Each row is a point on a landscape with many valleys, with its height.
A ball rolls from a point to the lowest of its 6 nearest points, and stops where none of them is lower. Distance is the straight distance between rows; heights are no part of it.
(98) h=79: [195 128  95 108 112 188 147 119  83 119 125]
(528) h=203: [131 150 193 152 122  84 130 130 176 159 125]
(384) h=162: [212 145 107 115 137 180 173 109  86 121 131]
(229) h=509: [150 120 125  95 174 161 177 144  94 104 131]
(227) h=530: [164 133 124  92 187 160 185 142  84 111 138]
(265) h=600: [128 115 118  92 159 160 156 142  99 106 122]
(294) h=506: [108 139 163 124 165  71 161 110 151 118 122]
(7) h=184: [105 148 150 145 134  87 123 115 161 127 130]
(269) h=602: [110 113 145  90 208 125 192 139  90 100 127]
(312) h=149: [164 111  83 100  94 177 118 130  93 124 118]
(273) h=58: [101 116  97 131 115 138 105 131 130 119 127]
(259) h=133: [208 141 101 110 119 183 168 104  80 125 128]
(507) h=270: [119 153 181 147 139  74 140 115 165 135 121]
(375) h=161: [101 131 113 159  96 118  92 119 148 136 139]
(447) h=384: [ 93 131 137 120 154 103 148 118 144 103 127]
(568) h=669: [ 87 115 154  95 197  93 184 124 111  97 121]
(67) h=461: [122 116 100 106 131 152 129 144 115 109 126]
(262) h=508: [121 115  70 190  68 119  39 131 134 163 144]
(64) h=628: [ 97 115 149  84 209  98 202 129  95 107 125]
(131) h=254: [114 118  96 110 114 147 114 134 126 105 129]
(389) h=443: [127 107  64 144  80 133  63 133 120 136 130]
(394) h=630: [ 98 131 151 114 174  84 166 117 139 108 115]
(144) h=248: [100 137 143 132 148  99 137 107 156 112 128]
(297) h=235: [136 141 213 143 109  93 124 147 180 173 121]
(207) h=160: [110 148 155 164 123  99 117 118 163 138 130]
(148) h=318: [140 140 211 143  93 105  99 153 184 180 110]
(91) h=144: [109 143 156 164 111 102 104 121 165 152 137]
(560) h=226: [ 89 131 127 126 148 113 128 116 143 107 123]
(383) h=269: [134 138 207 154  82 107  89 142 175 176 115]
(139) h=291: [155  99  73 111  82 170  99 136  95 128 114]
(349) h=642: [100 114 139  96 182 111 166 130 120 102 124]
(358) h=393: [144 112  87 101 104 171 124 143 105 121 124]
(508) h=172: [111 134 149 194  77 114  67 125 162 169 142]
(19) h=484: [ 95 115 122 100 155 121 140 131 127  96 129]
(278) h=562: [126 118 128  88 188 145 181 145  89 103 134]
(112) h=390: [116 122 101 192  73 113  43 129 145 165 146]
(365) h=256: [112 146 163 139 144  86 138 114 164 124 125]
(302) h=225: [109 127  98 173  86 121  65 122 144 147 138]
(370) h=604: [110 117 133  85 194 129 181 138 100 102 128]
(525) h=148: [121 138 176 181  73 113  70 134 158 180 133]
(421) h=357: [161 128 114  98 151 179 159 140  96 110 129]
(512) h=129: [108 146 157 170  92 109  92 120 162 160 133]
(27) h=239: [123 109  85 120  93 149 101 134 119 124 125]
(569) h=386: [164 118  96  95 132 178 148 138  91 115 123]
(592) h=167: [124 152 180 160 108  98 115 124 172 160 131]
(120) h=404: [112 118  76 170  73 121  48 136 136 155 144]
(232) h=146: [188 133 106 104 131 182 155 138  89 117 126]
(534) h=299: [126  98  71 121  85 152  84 136 114 125 128]
(460) h=108: [ 97 129 117 138 125 112 116 117 148 121 131]
(158) h=214: [226 161 100 117 150 175 198  86  78 108 129]

For each start below, name the point where the ball stops.
(370): (98)
(269): (98)
(528): (512)
(64): (98)
(112): (273)
(262): (273)
(265): (98)
(120): (273)

For each start below, name every point that the ball comes to, in order.
(144): (460) > (273)
(358): (312) > (98)
(507): (207) > (512)
